A landscape with many valleys, sampled at points; each row gives a point and its height.
From any point a ball rolls to the lowest of the 2 points nearest to it. It stops when none of these is lower. Distance is the straight distance between rows; heights are no part of it.
Q937: 81, 103, 110, 81, 111, 88, 94, 108, 99, 84, 109, 129, 108, 120, 119, 108, 92, 125, 76, 130, 118, 91, 82, 115, 109, 106, 61, 95, 98, 83, 105, 97, 105, 66, 99  (h 456)
Q424: 115, 115, 106, 100, 104, 54, 56, 100, 61, 125, 87, 121, 97, 118, 115, 99, 106, 113, 85, 128, 94, 102, 115, 115, 101, 54, 79, 111, 121, 47, 72, 115, 102, 63, 87  (h 683)
Q429: 90, 123, 100, 98, 92, 123, 96, 93, 123, 93, 112, 95, 111, 126, 119, 100, 81, 83, 132, 111, 135, 60, 90, 60, 119, 83, 89, 117, 104, 137, 111, 88, 91, 74, 123  (h 132)
Q492: 83, 78, 70, 93, 88, 124, 99, 103, 92, 40, 116, 115, 73, 80, 120, 103, 104, 91, 85, 103, 116, 71, 77, 93, 114, 101, 77, 145, 100, 127, 115, 117, 109, 73, 116  (h 595)
Q400: 82, 136, 119, 111, 86, 84, 114, 107, 110, 103, 108, 109, 117, 56, 77, 114, 82, 102, 69, 93, 110, 131, 110, 122, 133, 77, 100, 91, 117, 113, 113, 85, 97, 74, 107  (h 260)
Q981: 118, 124, 142, 111, 92, 97, 112, 93, 61, 112, 69, 89, 98, 76, 75, 108, 76, 116, 100, 86, 94, 128, 113, 129, 106, 63, 98, 76, 108, 71, 133, 97, 91, 119, 99  (h 311)
Q989: 113, 111, 101, 103, 126, 109, 97, 110, 115, 121, 116, 72, 148, 100, 98, 114, 97, 109, 136, 94, 87, 133, 103, 107, 95, 129, 109, 121, 97, 146, 99, 102, 104, 80, 84  (h 336)
Q651: 108, 117, 98, 91, 93, 92, 113, 113, 101, 90, 95, 98, 97, 39, 63, 101, 76, 97, 96, 85, 116, 124, 113, 130, 108, 78, 104, 94, 123, 104, 124, 86, 96, 95, 111  (h 304)
Q365: 95, 107, 118, 105, 91, 84, 94, 78, 58, 104, 101, 133, 100, 109, 97, 98, 126, 103, 84, 76, 81, 92, 117, 99, 77, 102, 84, 114, 84, 82, 97, 87, 103, 101, 101  (h 466)
Q653: 121, 112, 97, 127, 96, 66, 112, 73, 73, 85, 102, 113, 78, 76, 126, 103, 107, 98, 80, 85, 68, 87, 112, 106, 125, 56, 79, 102, 106, 70, 106, 95, 88, 93, 93  (h 501)
Q99: 91, 109, 129, 102, 106, 108, 102, 79, 86, 99, 104, 102, 101, 117, 112, 98, 127, 92, 101, 64, 88, 55, 94, 85, 114, 73, 99, 116, 73, 127, 115, 92, 89, 89, 108  (h 490)
Q746: 92, 117, 128, 114, 111, 102, 89, 71, 64, 112, 101, 122, 113, 144, 123, 98, 128, 99, 102, 78, 90, 61, 106, 101, 89, 102, 82, 114, 79, 95, 120, 102, 102, 93, 105  (h 487)
Q244: 116, 113, 113, 100, 97, 69, 89, 109, 82, 93, 82, 123, 95, 68, 82, 95, 77, 103, 83, 102, 115, 100, 112, 151, 111, 60, 76, 91, 132, 88, 112, 99, 101, 84, 95  (h 348)
Q436: 118, 89, 86, 90, 111, 101, 104, 91, 94, 128, 98, 73, 92, 105, 87, 77, 112, 87, 153, 110, 127, 72, 99, 89, 97, 79, 106, 67, 91, 100, 98, 83, 84, 130, 98  (h 741)
Q814: 144, 92, 82, 76, 91, 121, 106, 89, 105, 93, 88, 74, 102, 88, 70, 76, 88, 89, 133, 86, 80, 132, 117, 105, 75, 100, 100, 109, 115, 128, 91, 94, 92, 116, 95  (h 368)
Q912: 80, 104, 106, 109, 97, 67, 80, 84, 79, 93, 113, 121, 81, 137, 149, 102, 114, 99, 60, 107, 121, 67, 98, 92, 95, 37, 82, 111, 115, 52, 112, 104, 105, 56, 90  (h 658)
Q285: 82, 126, 115, 96, 95, 84, 113, 106, 125, 86, 118, 120, 93, 98, 93, 119, 82, 113, 87, 109, 123, 70, 83, 95, 123, 77, 93, 73, 123, 104, 111, 98, 84, 81, 109  (h 261)
Q609: 81, 123, 81, 104, 106, 90, 122, 61, 101, 84, 115, 104, 114, 95, 119, 112, 99, 106, 87, 72, 94, 114, 120, 89, 90, 126, 113, 107, 98, 93, 94, 63, 74, 90, 110  (h 452)
Q509: 71, 77, 60, 106, 75, 91, 94, 90, 126, 100, 126, 82, 74, 86, 82, 130, 120, 109, 106, 70, 107, 99, 87, 93, 82, 137, 105, 100, 99, 119, 50, 76, 74, 107, 113  (h 696)
Q81: 112, 93, 90, 87, 86, 86, 108, 108, 97, 82, 88, 94, 92, 58, 81, 127, 101, 123, 92, 90, 87, 118, 120, 103, 107, 112, 107, 89, 89, 82, 89, 88, 99, 122, 101  (h 366)
Q179: 107, 99, 122, 102, 103, 118, 104, 86, 110, 128, 107, 69, 98, 107, 86, 75, 106, 80, 118, 89, 81, 71, 87, 93, 114, 67, 103, 98, 85, 148, 111, 102, 97, 96, 102  (h 465)
Q435: 94, 110, 73, 115, 87, 116, 102, 95, 127, 82, 105, 89, 74, 93, 104, 82, 108, 84, 116, 80, 94, 92, 93, 66, 100, 82, 115, 136, 105, 141, 103, 90, 77, 92, 127  (h 287)
Q286: 80, 91, 85, 103, 85, 89, 86, 76, 80, 51, 99, 124, 90, 99, 126, 97, 110, 92, 69, 75, 96, 120, 119, 82, 88, 149, 77, 120, 109, 77, 64, 112, 119, 112, 82  (h 521)
Q288: 90, 101, 57, 120, 84, 92, 98, 102, 96, 69, 114, 117, 48, 61, 107, 101, 130, 84, 90, 57, 108, 104, 85, 97, 90, 96, 92, 128, 104, 108, 88, 92, 78, 112, 116  (h 565)
Q992: 111, 121, 94, 128, 100, 75, 129, 78, 113, 91, 104, 84, 68, 84, 115, 102, 105, 108, 124, 99, 103, 101, 101, 79, 129, 73, 108, 64, 110, 86, 130, 94, 68, 115, 99  (h 502)
Q65: 90, 65, 61, 88, 80, 107, 122, 100, 125, 113, 133, 54, 78, 79, 67, 118, 118, 109, 119, 101, 105, 115, 78, 90, 83, 127, 125, 76, 93, 101, 59, 94, 78, 124, 103  (h 706)
Q915: 132, 75, 82, 80, 97, 140, 101, 108, 122, 115, 91, 81, 103, 140, 100, 59, 101, 77, 131, 141, 94, 107, 96, 78, 84, 104, 107, 99, 90, 129, 96, 104, 110, 117, 92  (h 491)
Q792: 83, 100, 125, 106, 104, 126, 89, 99, 102, 76, 88, 99, 92, 114, 115, 77, 100, 103, 77, 106, 107, 82, 93, 103, 111, 86, 93, 126, 101, 118, 157, 135, 136, 68, 115  (h 272)
Q87: 110, 94, 112, 84, 123, 122, 94, 135, 110, 84, 83, 96, 93, 102, 97, 82, 89, 97, 98, 108, 94, 90, 96, 97, 97, 93, 118, 113, 96, 112, 137, 128, 129, 101, 100  (h 324)
Q17: 122, 90, 106, 92, 108, 113, 111, 94, 104, 107, 95, 93, 102, 104, 79, 79, 96, 103, 109, 104, 74, 135, 111, 106, 80, 123, 121, 85, 103, 109, 108, 104, 100, 125, 89  (h 405)
Q287: 51, 73, 94, 67, 91, 124, 85, 148, 126, 90, 113, 85, 93, 85, 82, 100, 92, 95, 85, 100, 125, 122, 87, 80, 82, 139, 114, 112, 93, 122, 74, 105, 130, 102, 92  (h 488)
Q214: 118, 108, 119, 131, 124, 69, 96, 78, 51, 110, 79, 123, 103, 125, 126, 104, 110, 112, 97, 87, 86, 86, 123, 106, 98, 88, 114, 86, 108, 43, 112, 116, 98, 107, 91  (h 310)
Q866: 92, 131, 115, 106, 93, 106, 107, 95, 133, 107, 130, 98, 92, 109, 92, 96, 88, 88, 122, 98, 123, 77, 88, 67, 113, 74, 103, 85, 124, 138, 122, 98, 78, 87, 105  (h 200)
Q861: 86, 85, 61, 107, 77, 95, 98, 110, 91, 42, 117, 131, 52, 78, 122, 111, 120, 83, 69, 78, 105, 85, 77, 97, 101, 92, 75, 141, 114, 96, 84, 109, 100, 91, 104  (h 580)
Q112: 114, 79, 114, 111, 108, 93, 73, 99, 74, 115, 81, 123, 83, 142, 114, 78, 128, 96, 114, 110, 101, 77, 113, 94, 72, 104, 104, 88, 87, 67, 128, 113, 120, 122, 91  (h 773)
Q252: 125, 89, 77, 102, 87, 115, 121, 109, 127, 138, 106, 42, 131, 78, 83, 115, 103, 103, 148, 118, 111, 136, 106, 64, 102, 109, 143, 104, 86, 112, 61, 85, 91, 100, 87  (h 391)
Q59: 87, 92, 92, 109, 73, 96, 120, 114, 118, 82, 109, 110, 70, 68, 69, 110, 96, 94, 74, 92, 94, 69, 71, 104, 123, 79, 123, 109, 110, 118, 98, 101, 91, 79, 133  (h 182)
Q187: 93, 122, 76, 110, 85, 81, 108, 107, 118, 83, 113, 113, 100, 62, 115, 130, 94, 112, 84, 108, 92, 123, 113, 94, 121, 113, 86, 82, 80, 88, 103, 69, 90, 99, 100  (h 330)
Q221: 115, 103, 123, 130, 125, 83, 97, 95, 85, 108, 64, 120, 106, 121, 114, 104, 85, 114, 94, 116, 83, 97, 110, 121, 119, 111, 107, 73, 111, 69, 121, 120, 102, 115, 97  (h 356)
Q241: 113, 121, 139, 92, 113, 138, 100, 102, 108, 136, 80, 83, 140, 142, 74, 91, 91, 94, 128, 92, 97, 93, 104, 95, 84, 102, 129, 100, 107, 124, 109, 107, 104, 104, 118  (h 425)
Q294: 100, 97, 105, 106, 125, 66, 85, 114, 75, 113, 79, 87, 105, 95, 124, 123, 125, 139, 73, 98, 95, 120, 98, 141, 114, 81, 98, 112, 93, 61, 61, 105, 91, 95, 88  (h 379)
Q619: 113, 88, 68, 101, 87, 98, 110, 98, 123, 132, 90, 48, 124, 91, 88, 99, 103, 91, 139, 99, 101, 153, 112, 80, 109, 94, 106, 121, 106, 134, 60, 75, 85, 111, 106  (h 360)
Q835: 74, 95, 95, 113, 76, 78, 91, 117, 101, 94, 96, 127, 72, 74, 89, 104, 102, 86, 63, 113, 113, 69, 80, 112, 137, 65, 93, 105, 96, 91, 92, 88, 94, 93, 125  (h 120)
Q37: 77, 111, 74, 108, 72, 96, 97, 82, 112, 80, 120, 126, 79, 106, 96, 94, 107, 89, 96, 93, 115, 74, 94, 89, 84, 114, 89, 115, 103, 103, 94, 72, 78, 88, 136  (h 673)
Q968: 110, 90, 114, 103, 99, 130, 91, 91, 129, 132, 79, 50, 104, 134, 102, 66, 104, 72, 127, 94, 91, 88, 103, 69, 97, 65, 136, 109, 89, 135, 112, 103, 111, 108, 105  (h 440)
Q719: 115, 108, 98, 105, 105, 106, 109, 101, 107, 128, 91, 72, 135, 82, 91, 114, 96, 104, 148, 114, 113, 119, 119, 78, 120, 130, 134, 79, 81, 110, 91, 89, 95, 119, 100  (h 421)
Q516: 107, 66, 93, 87, 106, 85, 124, 94, 90, 112, 116, 82, 70, 94, 79, 97, 122, 112, 123, 114, 105, 82, 79, 95, 92, 91, 124, 60, 90, 75, 92, 88, 78, 121, 98  (h 729)
Q522: 83, 69, 83, 76, 110, 100, 135, 105, 113, 119, 124, 61, 89, 83, 66, 87, 106, 112, 97, 109, 99, 120, 83, 110, 84, 102, 128, 65, 91, 86, 79, 101, 96, 119, 95  (h 717)
Q752: 97, 127, 115, 103, 119, 90, 104, 96, 115, 107, 116, 106, 134, 103, 95, 113, 84, 125, 107, 97, 96, 138, 112, 107, 95, 127, 100, 92, 103, 120, 123, 93, 98, 85, 85  (h 378)
Q542: 159, 127, 124, 103, 106, 139, 120, 105, 105, 135, 97, 93, 128, 103, 84, 100, 84, 94, 141, 122, 92, 123, 109, 86, 99, 98, 128, 60, 98, 106, 129, 118, 93, 126, 86  (h 432)
Q93: 125, 87, 99, 79, 90, 117, 108, 116, 117, 82, 99, 96, 56, 90, 90, 78, 121, 92, 101, 97, 82, 88, 97, 81, 82, 65, 110, 95, 87, 100, 125, 93, 101, 127, 95  (h 381)
Q925: 146, 106, 95, 84, 101, 153, 112, 110, 115, 132, 105, 84, 124, 120, 82, 73, 86, 81, 131, 129, 87, 100, 102, 81, 86, 82, 132, 70, 82, 109, 106, 110, 110, 123, 90  (h 463)
Q575: 109, 124, 120, 101, 98, 92, 109, 127, 98, 110, 91, 100, 120, 65, 96, 127, 97, 114, 71, 90, 76, 134, 107, 134, 128, 90, 93, 102, 84, 106, 112, 101, 111, 97, 96  (h 307)
Q803: 76, 115, 99, 98, 98, 86, 117, 70, 61, 86, 106, 135, 131, 100, 127, 118, 98, 85, 40, 97, 113, 74, 105, 118, 90, 95, 78, 126, 112, 49, 84, 103, 107, 43, 102  (h 574)
Q559: 107, 107, 103, 127, 97, 68, 86, 83, 51, 98, 88, 131, 96, 81, 118, 95, 106, 89, 54, 88, 83, 96, 114, 130, 117, 60, 71, 130, 110, 79, 96, 108, 108, 76, 89  (h 524)
Q339: 116, 103, 76, 133, 105, 73, 109, 60, 91, 83, 101, 106, 74, 93, 131, 84, 105, 90, 106, 98, 83, 82, 116, 77, 112, 90, 98, 89, 101, 80, 119, 91, 83, 110, 94  (h 474)
Q370: 86, 78, 111, 94, 114, 98, 117, 123, 98, 93, 102, 82, 84, 74, 80, 109, 89, 97, 88, 91, 84, 65, 76, 93, 135, 88, 129, 108, 86, 115, 91, 118, 105, 99, 109  (h 238)
Q332: 64, 80, 96, 73, 93, 109, 91, 124, 119, 124, 100, 91, 113, 79, 73, 107, 96, 99, 89, 102, 115, 123, 104, 100, 85, 144, 108, 80, 75, 110, 80, 88, 128, 120, 94  (h 469)
Q720: 137, 134, 117, 99, 78, 115, 114, 92, 109, 110, 93, 91, 108, 83, 75, 96, 76, 93, 137, 105, 89, 109, 119, 72, 109, 86, 114, 75, 100, 111, 125, 87, 89, 120, 100  (h 464)
Q450: 110, 105, 118, 119, 110, 77, 95, 79, 52, 103, 64, 99, 90, 89, 95, 94, 94, 110, 104, 71, 98, 105, 130, 106, 91, 76, 112, 90, 113, 57, 124, 100, 94, 123, 99  (h 263)
Q905: 85, 90, 97, 85, 94, 66, 91, 122, 114, 100, 113, 127, 91, 107, 115, 120, 106, 133, 78, 138, 108, 114, 87, 112, 100, 103, 75, 81, 87, 70, 82, 68, 89, 90, 86  (h 481)
Q323: 95, 62, 88, 105, 98, 80, 85, 100, 85, 75, 105, 107, 52, 90, 114, 79, 125, 86, 97, 92, 91, 98, 96, 82, 101, 113, 80, 112, 103, 96, 81, 108, 110, 126, 76  (h 523)
Q949: 110, 79, 83, 69, 98, 129, 104, 122, 102, 93, 108, 86, 81, 83, 78, 75, 111, 74, 108, 97, 95, 91, 83, 93, 90, 94, 97, 100, 81, 121, 81, 105, 108, 132, 93  (h 347)
Q967: 105, 134, 105, 101, 105, 106, 114, 70, 109, 74, 113, 115, 113, 115, 119, 95, 80, 106, 102, 94, 85, 114, 116, 84, 97, 109, 97, 108, 115, 115, 130, 86, 84, 74, 100  (h 418)
Q666: 119, 95, 95, 104, 117, 122, 105, 107, 114, 150, 114, 59, 150, 91, 78, 122, 96, 105, 129, 98, 83, 136, 103, 125, 79, 137, 123, 80, 89, 119, 91, 115, 112, 106, 83  (h 289)
Q615: 88, 80, 106, 102, 112, 105, 101, 83, 93, 80, 92, 108, 104, 124, 112, 97, 108, 120, 90, 105, 72, 90, 97, 96, 104, 144, 98, 113, 86, 102, 99, 118, 111, 98, 102  (h 484)
Q259: 106, 116, 102, 113, 81, 112, 103, 96, 120, 117, 87, 74, 134, 87, 72, 91, 75, 93, 126, 105, 83, 111, 120, 63, 111, 120, 137, 117, 102, 122, 79, 91, 107, 102, 113  (h 450)
Q474: 83, 85, 108, 83, 111, 87, 95, 116, 121, 131, 98, 107, 128, 106, 83, 110, 90, 123, 97, 123, 115, 130, 102, 124, 81, 137, 114, 52, 90, 80, 100, 90, 115, 108, 94  (h 443)
Q785: 109, 90, 119, 100, 97, 91, 108, 91, 77, 124, 98, 118, 82, 113, 93, 82, 132, 109, 93, 101, 73, 126, 109, 104, 81, 108, 96, 82, 80, 81, 106, 87, 96, 132, 92  (h 439)
Q945: 96, 70, 109, 95, 98, 103, 85, 89, 81, 64, 91, 115, 83, 128, 116, 84, 121, 103, 95, 89, 94, 108, 98, 88, 87, 153, 83, 112, 105, 90, 72, 130, 124, 121, 82  (h 505)
Q727: 125, 90, 89, 95, 130, 114, 95, 99, 93, 131, 69, 72, 129, 136, 97, 85, 110, 91, 149, 93, 111, 122, 112, 118, 80, 113, 112, 106, 108, 121, 90, 95, 95, 123, 107  (h 579)
Q875: 94, 70, 89, 60, 89, 151, 94, 138, 122, 94, 116, 66, 117, 102, 80, 105, 90, 85, 109, 95, 108, 104, 84, 83, 81, 132, 115, 127, 92, 139, 52, 119, 124, 105, 83  (h 507)
Q839: 91, 105, 91, 92, 95, 114, 105, 127, 136, 122, 148, 80, 96, 104, 76, 87, 77, 84, 139, 119, 130, 83, 64, 75, 94, 83, 117, 105, 115, 132, 99, 85, 83, 80, 106  (h 262)
Q397: 110, 86, 94, 77, 81, 99, 117, 122, 129, 88, 102, 85, 90, 66, 67, 119, 93, 121, 67, 99, 74, 145, 108, 106, 84, 110, 116, 90, 106, 96, 90, 96, 107, 107, 90  (h 396)
Q929: 86, 115, 97, 122, 72, 68, 93, 54, 89, 100, 120, 131, 79, 118, 98, 82, 104, 91, 98, 97, 105, 67, 109, 87, 87, 93, 75, 87, 114, 83, 106, 72, 83, 86, 113  (h 660)
Q543: 87, 108, 52, 118, 97, 96, 109, 114, 123, 83, 136, 95, 93, 61, 122, 125, 92, 99, 106, 98, 94, 112, 92, 77, 119, 115, 102, 109, 82, 120, 100, 76, 78, 95, 104  (h 290)
Q127: 136, 79, 92, 90, 104, 148, 98, 99, 86, 122, 61, 80, 124, 128, 87, 93, 112, 81, 134, 90, 99, 135, 113, 113, 72, 130, 125, 96, 99, 109, 63, 114, 101, 158, 104  (h 560)
Q395: 66, 111, 80, 97, 93, 108, 122, 75, 89, 65, 115, 124, 117, 89, 137, 112, 93, 81, 50, 106, 121, 78, 96, 107, 101, 119, 74, 124, 94, 74, 103, 91, 107, 57, 115  (h 592)
Q712: 115, 75, 111, 92, 114, 100, 91, 120, 72, 113, 94, 118, 90, 116, 87, 95, 131, 105, 88, 95, 74, 119, 94, 135, 64, 117, 84, 98, 95, 81, 94, 121, 115, 132, 84  (h 431)
Q467: 105, 97, 92, 91, 99, 121, 107, 114, 101, 132, 85, 61, 132, 61, 69, 123, 91, 118, 117, 92, 107, 150, 134, 119, 76, 133, 132, 62, 87, 85, 98, 110, 119, 122, 86  (h 338)
Q14: 100, 81, 104, 91, 104, 132, 79, 106, 94, 116, 88, 92, 122, 119, 86, 102, 118, 94, 111, 82, 93, 122, 105, 118, 70, 159, 105, 101, 90, 109, 68, 118, 115, 144, 98  (h 544)
Q83: 69, 124, 105, 110, 128, 67, 122, 75, 69, 96, 104, 117, 115, 101, 132, 117, 99, 94, 58, 80, 114, 75, 105, 117, 110, 75, 96, 106, 107, 58, 87, 94, 87, 73, 99  (h 556)
Q755: 82, 73, 84, 99, 110, 91, 104, 104, 117, 109, 123, 84, 77, 88, 102, 80, 109, 100, 106, 111, 84, 129, 83, 94, 109, 124, 97, 104, 88, 133, 97, 93, 97, 109, 81  (h 561)
Q218: 111, 109, 134, 80, 113, 92, 107, 124, 116, 118, 92, 121, 112, 127, 87, 115, 80, 123, 98, 135, 110, 88, 82, 113, 110, 96, 103, 43, 106, 74, 106, 117, 105, 104, 91  (h 354)
Q821: 105, 107, 128, 91, 114, 87, 105, 129, 90, 120, 87, 90, 111, 83, 95, 131, 113, 127, 80, 99, 94, 100, 85, 139, 133, 73, 96, 86, 77, 83, 84, 101, 96, 96, 100  (h 345)
Q762: 59, 81, 55, 102, 83, 102, 89, 82, 112, 81, 129, 103, 95, 105, 110, 121, 96, 101, 104, 89, 119, 69, 82, 90, 94, 140, 91, 126, 93, 119, 62, 80, 78, 82, 127  (h 685)
Q208: 102, 133, 131, 115, 97, 110, 91, 46, 68, 85, 92, 120, 110, 126, 129, 97, 97, 88, 81, 58, 105, 66, 123, 101, 86, 77, 85, 108, 100, 92, 147, 105, 101, 84, 98  (h 511)
Q433: 82, 104, 50, 110, 85, 129, 100, 123, 120, 78, 130, 99, 80, 91, 130, 109, 98, 88, 119, 93, 105, 98, 72, 59, 106, 106, 103, 151, 82, 134, 91, 83, 71, 93, 122  (h 244)
Q290: 119, 98, 117, 104, 136, 131, 88, 150, 104, 104, 82, 105, 104, 122, 103, 108, 101, 103, 99, 122, 92, 100, 87, 134, 85, 100, 109, 96, 109, 84, 142, 141, 125, 116, 110  (h 367)
Q683: 109, 88, 56, 108, 107, 94, 95, 82, 101, 68, 88, 77, 101, 68, 119, 110, 107, 99, 123, 75, 95, 117, 123, 85, 118, 137, 106, 109, 94, 114, 66, 98, 90, 125, 89  (h 419)
Q375: 100, 114, 134, 115, 109, 99, 83, 97, 96, 95, 61, 123, 118, 137, 111, 104, 66, 121, 79, 126, 96, 94, 103, 136, 110, 107, 80, 88, 130, 71, 129, 133, 119, 87, 118  (h 395)
Q995: 69, 108, 119, 110, 102, 95, 91, 91, 91, 87, 98, 119, 93, 102, 115, 79, 110, 87, 68, 97, 119, 79, 103, 118, 116, 71, 80, 115, 106, 118, 139, 104, 110, 75, 107  (h 219)
Q802: 108, 89, 88, 91, 113, 95, 80, 87, 110, 107, 99, 82, 85, 119, 95, 59, 100, 75, 136, 104, 130, 61, 100, 98, 82, 76, 90, 89, 109, 121, 118, 90, 103, 109, 95  (h 752)
Q603: 97, 88, 62, 87, 85, 123, 97, 128, 122, 106, 128, 86, 73, 77, 71, 88, 97, 67, 124, 105, 114, 81, 68, 93, 95, 91, 95, 111, 90, 135, 87, 84, 89, 109, 114  (h 312)
Q564: 64, 126, 89, 99, 91, 133, 127, 72, 94, 70, 129, 114, 105, 104, 149, 108, 89, 69, 74, 116, 139, 52, 80, 78, 112, 102, 70, 111, 91, 89, 121, 93, 97, 63, 121  (h 609)
Q743: 95, 113, 123, 94, 107, 127, 98, 88, 99, 103, 93, 96, 133, 145, 106, 98, 109, 110, 115, 98, 88, 94, 105, 87, 98, 126, 109, 128, 82, 128, 108, 102, 98, 87, 120  (h 457)
Q877: 123, 92, 118, 119, 115, 121, 107, 104, 121, 137, 87, 66, 128, 140, 119, 85, 96, 90, 148, 120, 103, 111, 99, 48, 111, 80, 149, 121, 103, 127, 102, 101, 94, 93, 86  (h 411)
Q637: 134, 117, 126, 95, 114, 107, 116, 122, 114, 104, 91, 120, 111, 111, 102, 112, 83, 113, 118, 133, 104, 110, 105, 81, 111, 106, 124, 59, 105, 99, 134, 112, 101, 110, 81  (h 394)
Q970: 86, 142, 136, 116, 116, 89, 103, 78, 64, 94, 80, 124, 115, 116, 123, 109, 92, 103, 60, 67, 107, 86, 122, 118, 107, 60, 94, 103, 107, 73, 125, 102, 96, 90, 103  (h 534)
Q524: 107, 88, 114, 102, 101, 84, 65, 83, 92, 107, 101, 105, 80, 135, 116, 66, 117, 90, 115, 102, 121, 60, 105, 97, 72, 80, 78, 90, 93, 91, 143, 103, 122, 100, 86  (h 763)
Q701: 109, 82, 98, 84, 91, 61, 59, 116, 71, 110, 75, 131, 104, 99, 96, 107, 93, 110, 83, 129, 98, 100, 111, 117, 88, 97, 74, 104, 115, 46, 56, 117, 124, 85, 89  (h 694)
Q885: 80, 108, 66, 108, 78, 128, 98, 106, 123, 94, 116, 89, 116, 124, 130, 111, 78, 85, 133, 121, 125, 85, 83, 48, 116, 94, 96, 155, 97, 134, 86, 84, 88, 67, 134  (h 193)
Q793: 82, 89, 63, 107, 71, 68, 88, 118, 107, 70, 108, 111, 58, 50, 95, 112, 115, 96, 73, 69, 120, 124, 100, 108, 98, 107, 84, 103, 113, 87, 70, 93, 99, 122, 98  (h 550)
Q184: 77, 57, 88, 99, 109, 81, 92, 120, 99, 86, 106, 98, 66, 85, 113, 91, 100, 101, 73, 115, 88, 101, 78, 113, 126, 104, 79, 115, 89, 112, 84, 113, 109, 105, 81  (h 541)
Q747: 121, 130, 140, 94, 105, 121, 93, 97, 82, 132, 94, 108, 130, 118, 78, 102, 100, 90, 126, 82, 96, 87, 107, 125, 87, 101, 86, 79, 92, 114, 118, 100, 98, 122, 108  (h 392)
Q769: 119, 103, 105, 89, 103, 83, 95, 109, 104, 70, 83, 119, 100, 92, 97, 97, 72, 123, 69, 118, 91, 114, 107, 148, 112, 89, 78, 107, 128, 96, 119, 112, 110, 73, 97  (h 383)
Q682: 133, 97, 80, 112, 109, 91, 108, 75, 84, 89, 96, 98, 94, 82, 120, 93, 118, 104, 133, 98, 84, 119, 122, 86, 108, 115, 98, 99, 88, 102, 106, 85, 83, 124, 92  (h 445)
Q678: 88, 75, 102, 74, 106, 144, 86, 123, 111, 109, 98, 84, 135, 125, 82, 104, 100, 102, 120, 108, 104, 100, 89, 100, 78, 153, 115, 116, 84, 122, 75, 122, 125, 105, 102  (h 525)
Q714: 94, 95, 116, 89, 130, 94, 99, 134, 98, 89, 84, 103, 96, 102, 111, 113, 82, 116, 97, 112, 110, 65, 89, 97, 131, 86, 119, 94, 88, 87, 115, 116, 111, 98, 102  (h 288)
Q611: 127, 126, 139, 114, 115, 122, 102, 106, 77, 122, 78, 102, 111, 108, 86, 107, 85, 102, 120, 84, 89, 121, 108, 129, 82, 86, 105, 67, 110, 86, 150, 109, 94, 133, 102  (h 355)
Q569: 70, 81, 92, 102, 70, 84, 91, 96, 105, 74, 95, 136, 86, 84, 89, 87, 91, 94, 64, 125, 113, 79, 96, 115, 116, 109, 69, 109, 109, 100, 97, 103, 119, 79, 121  (h 183)
Q422: 117, 97, 120, 107, 135, 96, 87, 141, 84, 116, 89, 121, 110, 121, 108, 124, 121, 117, 95, 106, 88, 115, 88, 147, 86, 96, 88, 98, 98, 71, 115, 116, 106, 116, 99  (h 401)
Q298: 106, 86, 107, 73, 91, 82, 107, 115, 117, 86, 95, 104, 89, 88, 64, 104, 82, 121, 56, 110, 87, 114, 93, 138, 95, 88, 96, 98, 120, 95, 89, 93, 103, 85, 100  (h 414)
Q108: 87, 87, 101, 109, 91, 56, 72, 96, 83, 105, 101, 116, 71, 126, 124, 91, 106, 110, 70, 137, 101, 72, 84, 105, 114, 58, 78, 110, 113, 60, 73, 101, 95, 64, 91  (h 671)
Q430: 87, 123, 134, 84, 108, 92, 116, 103, 120, 126, 116, 106, 122, 110, 63, 107, 76, 110, 105, 112, 113, 85, 84, 95, 110, 99, 100, 52, 119, 110, 103, 112, 98, 92, 96  (h 313)
Q9: 129, 108, 116, 100, 118, 118, 121, 103, 120, 138, 116, 63, 134, 108, 87, 90, 101, 102, 147, 105, 80, 125, 87, 81, 99, 91, 128, 108, 102, 132, 99, 102, 91, 88, 79  (h 376)
Q657: 68, 80, 86, 96, 69, 95, 82, 105, 108, 51, 100, 114, 81, 71, 106, 127, 109, 98, 65, 66, 118, 104, 110, 95, 103, 138, 81, 107, 110, 101, 57, 105, 122, 101, 87  (h 536)
Q771: 96, 117, 132, 99, 118, 78, 79, 107, 91, 104, 71, 124, 122, 125, 118, 114, 84, 126, 75, 122, 116, 79, 95, 141, 116, 84, 82, 93, 113, 61, 85, 116, 101, 74, 105  (h 426)
Q635: 105, 92, 65, 96, 100, 102, 102, 97, 131, 92, 96, 68, 93, 93, 90, 78, 98, 89, 134, 91, 100, 131, 101, 75, 95, 104, 116, 131, 126, 138, 76, 93, 88, 106, 110  (h 327)
Q902: 79, 107, 116, 103, 116, 99, 86, 120, 115, 110, 89, 111, 131, 109, 95, 117, 85, 128, 82, 111, 90, 138, 107, 132, 96, 142, 105, 100, 100, 100, 114, 107, 121, 88, 102  (h 412)
Q234: 106, 79, 87, 95, 84, 87, 95, 89, 92, 87, 91, 83, 88, 62, 84, 103, 112, 98, 101, 71, 96, 128, 121, 99, 97, 138, 94, 89, 103, 97, 63, 102, 108, 144, 81  (h 393)
Q800: 80, 128, 98, 118, 93, 105, 118, 57, 101, 78, 120, 117, 89, 120, 155, 90, 95, 78, 69, 106, 101, 72, 98, 76, 108, 89, 69, 99, 95, 81, 134, 90, 92, 79, 97  (h 627)
Q781: 91, 105, 99, 121, 90, 71, 100, 55, 75, 92, 120, 129, 85, 129, 136, 84, 117, 89, 72, 105, 83, 69, 108, 82, 93, 79, 68, 113, 103, 67, 116, 101, 108, 66, 90  (h 643)

For each start below, name the point where the ball stops.
Q288: Q450
Q802: Q835
Q424: Q835
Q184: Q450
Q929: Q835
Q365: Q835
